A landscape with many valleys, sampled at points; each row gives a point and its height.
From any point a ball takes the steepest step (drop divided by distance) to one of its 2 nearest points. It stops when none of these is lower. Distance is the straight distance between rows; heights are no part of it.
Q_33: [ 23 -48  40  -8 -16 -26   5  10 -52   7 -23  34  38 -23 -26  35  28  31
  14   7  34  -6   7   1 -23  10]  height 79.3
Q_62: [ 22  -6   6  -7  11 -23  -6 -10 -37  13 -27  15   7 -23  17  16  -3 -18
   4   6   5   1 -20  13  -2 -14]  height 23.2
Q_970: [-13   9   5   6  72   1 -32  -4  16   5   0 -38  -4  -7  76 -33 -19 -50
  -5  22  -3 -12 -34 -28  19 -19]  height 37.2
Q_39: [ 45 -24  44 -11   6 -40   2  -4 -33  10 -35  19  25 -36   7  42  30  29
 -15  17  19  -3 -11   7 -26  -9]  height 74.5
Q_60: [-31 -24 -46  -6  23  -1   8  15 -12   8  -7 -24  -6  -6  42 -23 -53 -95
  18  17 -10  28 -17  -8  35 -22]  height 26.8
Q_377: [  1  44  12   6  68 -17 -54   7  37   7 -14 -26 -32 -35  74  -7   7   9
 -13  10   5 -30 -21 -34  13   0]  height 50.5
Q_469: [ 30  -6 -39  -1 -23 -21  32 -29   8 -26 -10   2   5  35  -6  34 -35 -44
   2  -7   0  23  -8  44  -4 -33]  height 47.4
Q_730: [  4  62 -56   4 -12  13   6 -15  42 -18   4  -2 -48  32  -1   7 -17  10
   2 -15  -7 -13   4  24  25  -8]  height 41.7
Q_839: [ -4 -21  45 -20 -70 -18  21   7  26  -4  18   9   6  -8 -59  34   7  56
  12 -34 -26  36  45 -11 -23  30]  height 40.1
Q_334: [-32 -43  38 -14   1   3 -21  16  -1  14  14 -24  28 -10   7 -24   4   0
  -8  16 -28  22   0 -32  -2   2]  height 62.8
Q_56: [-30  17  -8   8   1  30  -8  -2  58  -8  33 -29  -7  35   4 -33  -4   8
  -6  -9 -30  -5  -2 -15  11  -5]  height 59.0
Q_536: [-11 -58   1 -19   6 -23  13  -4  13   6  -5 -47  29  -2  37   1 -38 -62
 -10  23 -30  51 -13  -9   6 -28]  height 19.5
Q_666: [  8 -33  19  25  -6  18   5 -17 -52 -16  17   7  41  31 -38 -12  22   5
  -4  12  33 -22 -11   8 -40  -5]  height 4.1
Q_457: [  9  28   9 -17 -30  -2  13 -10  82  -5  19 -10 -27   3 -18  25   3  54
 -19 -17 -43  26  20   7  -3   4]  height 49.1
Q_713: [ 23  21   2  23  36  13 -11 -20  -3 -13  -3  -4   1  15  34 -10  13  11
 -24  18  17 -41 -22   6 -10 -23]  height 68.7
Q_429: [ 10  50  -4 -19  19 -21 -32  15  10  25 -40  22 -51 -65  33  16   8  30
  -1 -10   3  -8  -6 -12  24  18]  height 58.8
Q_689: [ 21  10  28   3 -23  17  22 -13   7 -31  18  17   2   8 -57  26  67 105
 -13  -1  31 -17  40   4 -45  28]  height 58.3
Q_525: [ 29   1 -19   7  -5   7  28 -33  60 -20   5 -29  14  57  12   6 -21 -15
 -33   8  -9   2 -22  18 -10 -30]  height 52.0
Q_619: [ -8  -3  22   3   4   6 -13   9  -5  -1   5  -6  18  -6  -5  -6  30  35
 -10  15   3 -19   2 -12 -16   3]  height 64.7
Q_184: [  2  10 -43 -14 -28 -36   6  11 -12   8 -32  24 -18 -23 -17  27 -36 -38
  30 -21  -5  29   8  26  30   3]  height 26.4
Q_743: [ -5 -32  46 -17   0 -16 -18  13 -10  13  -9  -8  29 -29   4   4  21  29
 -16  20 -16   5  -2 -25 -20   3]  height 65.8
Q_712: [ 57  10 -17  12 -18  -7  27 -39   8 -27  -6   8   4  44 -22  34  -5   3
 -15  -7  19  13  -4  48 -17 -25]  height 39.8
Q_417: [  9  11   4  18  30  26  -3 -31  61  -7  29 -36  16  58  26 -27   8  10
 -42  12  -8 -34 -24  -7 -12 -24]  height 51.9
Q_578: [-19  26 -20  37  22  39 -14  10 -64  -1   7  30 -15   7  -5 -41  17 -15
  13   2  34 -61  -5   2   2   5]  height 15.7
Q_952: [ 14  -2  19 -25 -57 -22  26 -10  65  -5  16   2 -15  -6 -49  40  -1  44
   2 -34 -45  53  39  15 -14  13]  height 44.6
Q_232: [ 33  13  -9  35  31  24   7 -32 -32 -18   4   9   9  40  17 -10  11 -21
 -21  22  33 -50 -30  27 -19 -41]  height 72.7
Q_873: [ 19  24  -4  -1 -23  -4   8 -11  -5 -10  -7  19 -18   5 -31  27   9  38
   1 -10  11   1  17  32  -6   1]  height 35.9
Q_950: [ -8 -52  30 -29  11 -33  -7   3  -7  22 -20 -25  26 -33  32   7 -27 -43
  -6  20 -35  54 -13 -18   7 -14]  height 12.2
Q_924: [-24 -23  37 -27 -59 -27   7  35  -1  25   5  21  11 -34 -49  24   3  49
  36 -38 -20  37  47 -18  -1  44]  height 35.2
Q_330: [ 10 -16  -4 -21   4 -37  -8  17 -48  31 -43  25   7 -49  16  20 -25 -35
  20  -3  -2  30  -8   3  14   3]  height 8.2
Q_968: [  7  58 -37  19  21  24  -9   6 -55   0  -5  41 -48 -16   4 -17  13  -4
  14  -4  34 -58  -5  13  17   6]  height 24.3
Q_494: [-43  35 -29  34  53  40 -24   3  26   3  24 -32 -15  40  37 -64  -5 -31
   6   7   2 -46 -15 -30  24  -1]  height 58.2
Q_594: [-39 -42  16  -3 -36  12  12   9   6  -5  42 -11  28  20 -38 -23 -11  -2
   4 -12 -29  34  17 -14 -12  13]  height 37.5
Q_462: [-16  28 -19  26  43  38 -10 -19  51  -7  20 -36  -2  62  41 -48  -1 -10
 -16   6  -3 -50 -25 -10  15 -14]  height 55.8
Q_511: [ 33 -13  15  25 -21  16  23 -26 -54 -29   9  23  26  37 -49  14  34  30
  -3   0  53 -25   8  30 -45   0]  height 18.0
Q_649: [ -5  22 -38 -11 -44 -13  14   3  -7  -1  -6  31 -32  -2 -44  21 -20  -3
  36 -37   5  19  27  27  20  18]  height 19.2
Q_686: [-39 -48 -33 -16  -3  -6  23  12  13  -1   0 -38  10   3  22  -8 -54 -81
  11  19 -27  50   0  -9  28 -17]  height 23.9
Q_198: [-10 -63  34  11   6  27   8  -6  38  -4  51 -61  60  55   1 -47   1  -6
 -40  20 -31  11  -8 -28 -30  -9]  height 43.3
Q_437: [ 18  -5 -16   8 -33  11  25 -24  46 -24  31 -18   8  60 -33   7  -7   6
 -28  -9  -2  15   3  23 -17 -11]  height 47.7
Q_353: [ 11   1   3 -31 -12 -28   6  -6  79  10  -2 -31 -12  -6  28  26 -24  -5
 -20  -2 -54  43  -1   1   8 -19]  height 38.4
Q_534: [  5  76  -9  19  65  13 -41  -3  38  -2  -3 -12 -54  -9  58 -18  17  17
  -7   9  12 -57 -16 -18  20  -1]  height 58.0
Q_289: [-43 -29   4   6 -11  14 -13  49 -77  34  -7  41  19 -28 -28 -18   3  -9
  52 -16  27  -8  18 -18  11  40]  height 19.4
Q_410: [ 23  61 -21  -3 -18  13  11 -25  70 -21  15  -1 -43  27  -9  21   8  53
 -21 -14 -13  -1  14  24  13  -1]  height 46.8
Q_181: [-33  36  -6  25  45  31 -39   8   6   2  11 -12 -21   4  26 -46  25  -1
  -3  10   6 -58 -16 -26  15   3]  height 60.7
Q_872: [ 11  59 -15  31  55  23 -21  -8  -9  -7   3   6 -35   4  44 -25  21  -4
 -10  12  29 -72 -22  -7   4 -17]  height 63.6
Q_163: [  0 -50  10  24  -8  17  11 -13 -49 -12  20  -6  55  39 -21 -26  -5 -36
  -1  10  16  -6 -21  11 -22 -15]  height 15.3
Q_438: [-33  -8 -28 -13 -27 -14   5  29 -26  19 -12  24  -7 -20 -20  -5 -32 -34
  49 -24  -8  35  12   1  32  23]  height 31.6
Q_880: [-52  18   8 -23 -24   5 -34  52  28  29   3   7 -26 -49 -20 -15  10  41
  20 -24 -34  20  34 -44  27  49]  height 25.3
Q_323: [-43  26 -33  25  22  34 -21  18 -45   1   9  16 -16   1  -2 -49  -3 -35
  28 -10  17 -29  -7 -10  23   9]  height 21.6
Q_752: [ 47  19 -17  -1  27  -9  19 -46  70 -14 -13 -34   3  46  50  21 -22 -19
 -37  13  -8  -3 -37  13   1 -41]  height 57.4
Q_16: [ -4 -35 -13  14  14  14   7 -10 -38  -8  14 -12  32  23  11 -30 -18 -63
  -2  20  10   3 -27   9  -5 -26]  height 22.3
Q_898: [ 17  12  35   2  -9  18   1  -6  38 -17  14   0   0   7 -25  16  57  90
 -31  12   4 -17  21  -4 -32   7]  height 63.0
Q_238: [-20 -28   6  13  16  15 -12  18 -87  17  -6  26  17 -19   7 -26   8 -37
  21  12  24 -34 -13  -6  -4   4]  height 85.6
Q_493: [  7 -10 -44  -1  -3 -18  22 -13   8  -8 -12 -15   3  13  18  16 -47 -71
   6  10 -10  20 -18  23  15 -30]  height 51.5
Q_881: [ 16 -61  30  -4 -27 -27  18  -4 -77   4 -14  31  53  -3 -37  33  -1 -15
  29 -10  26  12   9  19 -23   5]  height 82.2
Q_378: [ 41  12  18   5  -7  -2  18 -22 -11 -17 -10  20   1   1 -25  31  41  60
 -16   4  33 -12  15  27 -24  -5]  height 44.5
Q_465: [ -2  12 -13  -6  14 -15 -13  27 -55  31 -37  39 -20 -54  20   7 -14 -33
  25 -14  15 -12  -8   3  19  15]  height 20.4
Q_61: [-36 -30 -26 -32 -32 -21  24  21  54   4   3 -30  -8 -11   2  16 -45 -43
   7  -9 -51  67  18 -10  22 -11]  height 28.9
Q_617: [-25  25  10  -1  58  -8 -42  15   4  21 -11 -21 -23 -47  63 -28  -4 -23
  -1  13  -5  -6 -21 -35  20   4]  height 43.4
Q_196: [ 18  58 -24 -10  32 -27 -24   2  33  13 -34  -2 -47 -36  47  19 -18  -2
 -10  -5  -9  -1 -16   3  30  -2]  height 64.3
Q_63: [-40  11   2  -9 -14  11 -28  56 -15  28 -14  29 -18 -50 -24  -7  20  33
  27 -24  -2  -6  23 -36  22  52]  height 19.6
Q_117: [ 53   6  -4  26 -24   1  32 -46 -36 -34  -5  23   2  38 -45  23  10  16
   0 -12  52  -5  14  49 -35  -6]  height 28.8
Q_89: [ 47  23   3  -6  21 -27  -3 -10 -38   7 -44  29 -16 -43  23  29  11   5
  -8   6  23 -22 -11  21  -3 -14]  height 37.6
Q_435: [-12  60 -44  12  18  27 -12  -6  32  -6   4  -8 -40  25  20 -20 -12  -6
   2  -4  -3 -28 -14   4  31 -11]  height 37.4
Q_388: [ 20   5   1  12 -55  10  35 -35  23 -35  31   1   0  48 -64  16   6  36
 -11 -27  12  15  24  30 -30  12]  height 51.3
Q_75: [-11 -22  17 -47 -26 -34  11  13  64  17   5 -31  -2 -31   6  25 -26  -7
  -9  -6 -66  68  13 -15  12  -3]  height 33.1
Q_393: [-30  -6  11  -5   5  11 -11   8  31   9  22 -27   4   3  11 -32  -7  -6
 -10   8 -31  13  -5 -24  10  -3]  height 60.8
Q_470: [-56 -37 -24 -16 -26   2  24  20  28  -2  24 -31   0   2 -10 -21 -42 -48
  14   1 -48  52  12 -16  20   3]  height 26.5
Q_351: [ 41  52  -8 -11  26 -23 -16   7 -19   9 -47  33 -50 -61  28  31  22  43
  -7  -2  28 -25   3  12  12  13]  height 51.1
Q_641: [ -7 -19 -21  -5  51 -12  -2  -2  16   0  -2 -40   8   5  72 -18 -45 -80
  -2  26  -9  12 -37 -13  24 -32]  height 31.3
Q_572: [-41  -7  12   1 -13  19 -19  42 -47  16   0  37   7 -27 -35 -13  35  35
  39  -8  20 -28  20 -29   3  44]  height 11.8
Q_899: [-20 -64  22   1 -25  18  22   0  19  -8  50 -38  50  41 -25 -28 -13 -18
 -21   7 -34  36   7 -16 -25  -4]  height 40.2
Q_624: [  2 -53  17  13  -4  -5   2   4 -99  10 -12  39  40 -12 -17   5   4 -34
  32  -3  36 -17  -8  12 -18   9]  height 84.1
Q_381: [ 37  17  39  -5  25   8  -2  -5  32 -28  -6  -3   2 -14   7  31  79  99
 -48  32  16 -33   2 -10 -42   0]  height 69.1
Q_941: [ 68  26  18 -10   2 -29  17 -27  -8  -6 -42  29 -16 -26  -2  63  33  66
 -22   7  30   2  18  39 -20  -5]  height 56.2
Q_766: [  4  77 -60  13  19  17 -10   3 -16  -2  -6  26 -61   4  19 -19  -6 -21
  14 -11  14 -41  -8  16  32  -2]  height 31.4
Q_229: [  5 -59  33 -29  -3 -37  -6  14 -43  29 -29   2  39 -45  10  15 -12 -25
  13  12  -8  39  -4 -10  -1   3]  height 21.8
Q_565: [  7 -31  32  19  13  34   4 -14  69  -8  48 -50  42  65  11 -43   9  17
 -56  14 -20 -18 -17 -20 -28 -16]  height 47.0
Q_153: [ 30   4 -13  -1 -37 -28  16 -18 -23 -15 -14  30  -9   4 -43  43  -8   5
  20 -23  15  22  18  38  -1   3]  height 28.0
Q_466: [ -6 -14 -23  17  40  11   1 -12 -19  -5   6 -24  13  25  48 -32 -30 -76
  -3  26   2 -16 -38   0  11 -27]  height 27.8
Q_49: [-50 -28   0 -12 -35   6   3  26 -20   9  20  12  12   0 -43 -16 -18 -16
  34 -20 -11  33  22  -9  13  27]  height 34.7
Q_906: [-15  12   9  16  -2  34 -10  -4  24 -13  31 -13   8  31 -19 -28  26  31
 -17   8  -3 -27   5 -11 -12   5]  height 61.5
Q_693: [ 72  -5  45 -10   6 -37  14 -21  -5 -11 -37  19  12 -27   2  63  48  69
 -32  22  28   8   1  20 -43 -11]  height 66.0
Q_812: [-35   2  10 -29 -46  -7  -5  26  24  21   9   7 -17 -31 -32   4  -4  22
  26 -25 -35  37  32 -17  17  32]  height 30.0
Q_455: [ 14  -1  22  13 -43  16  26 -22  -6 -33  21  19   5  25 -73  20  34  71
   1 -18  28  -7  35  16 -36  28]  height 54.7
Q_987: [-28  20 -32   4  12  10 -20  28 -49  23 -16  27 -27 -32  11 -26 -22 -54
  30 -13   9 -10  -3  -7  35  21]  height 26.3
Q_930: [-45 -52  31 -16 -22   3 -17  47 -59  36  -5  18  32 -33 -21 -17  -2  -6
  39  -2   0  23  18 -38  15  35]  height 24.8

Call two points neighbours if one is among the 2 nearest of the other. Go from one point of each pair to the other, from neighbour to neighbour, staying as low as possible. Name the highest point that can't be avoided.
Q_950 and Q_330: Q_229
Q_666 and Q_649: Q_457
Q_649 and Q_437: Q_752
Q_950 and Q_666: Q_641
Q_649 and Q_572: Q_49
Q_330 and Q_578: Q_987

Where does a ball stop that starts at each point below?
Q_353: Q_950
Q_881: Q_649
Q_410: Q_578
Q_75: Q_950
Q_181: Q_649
Q_457: Q_572
Q_899: Q_649
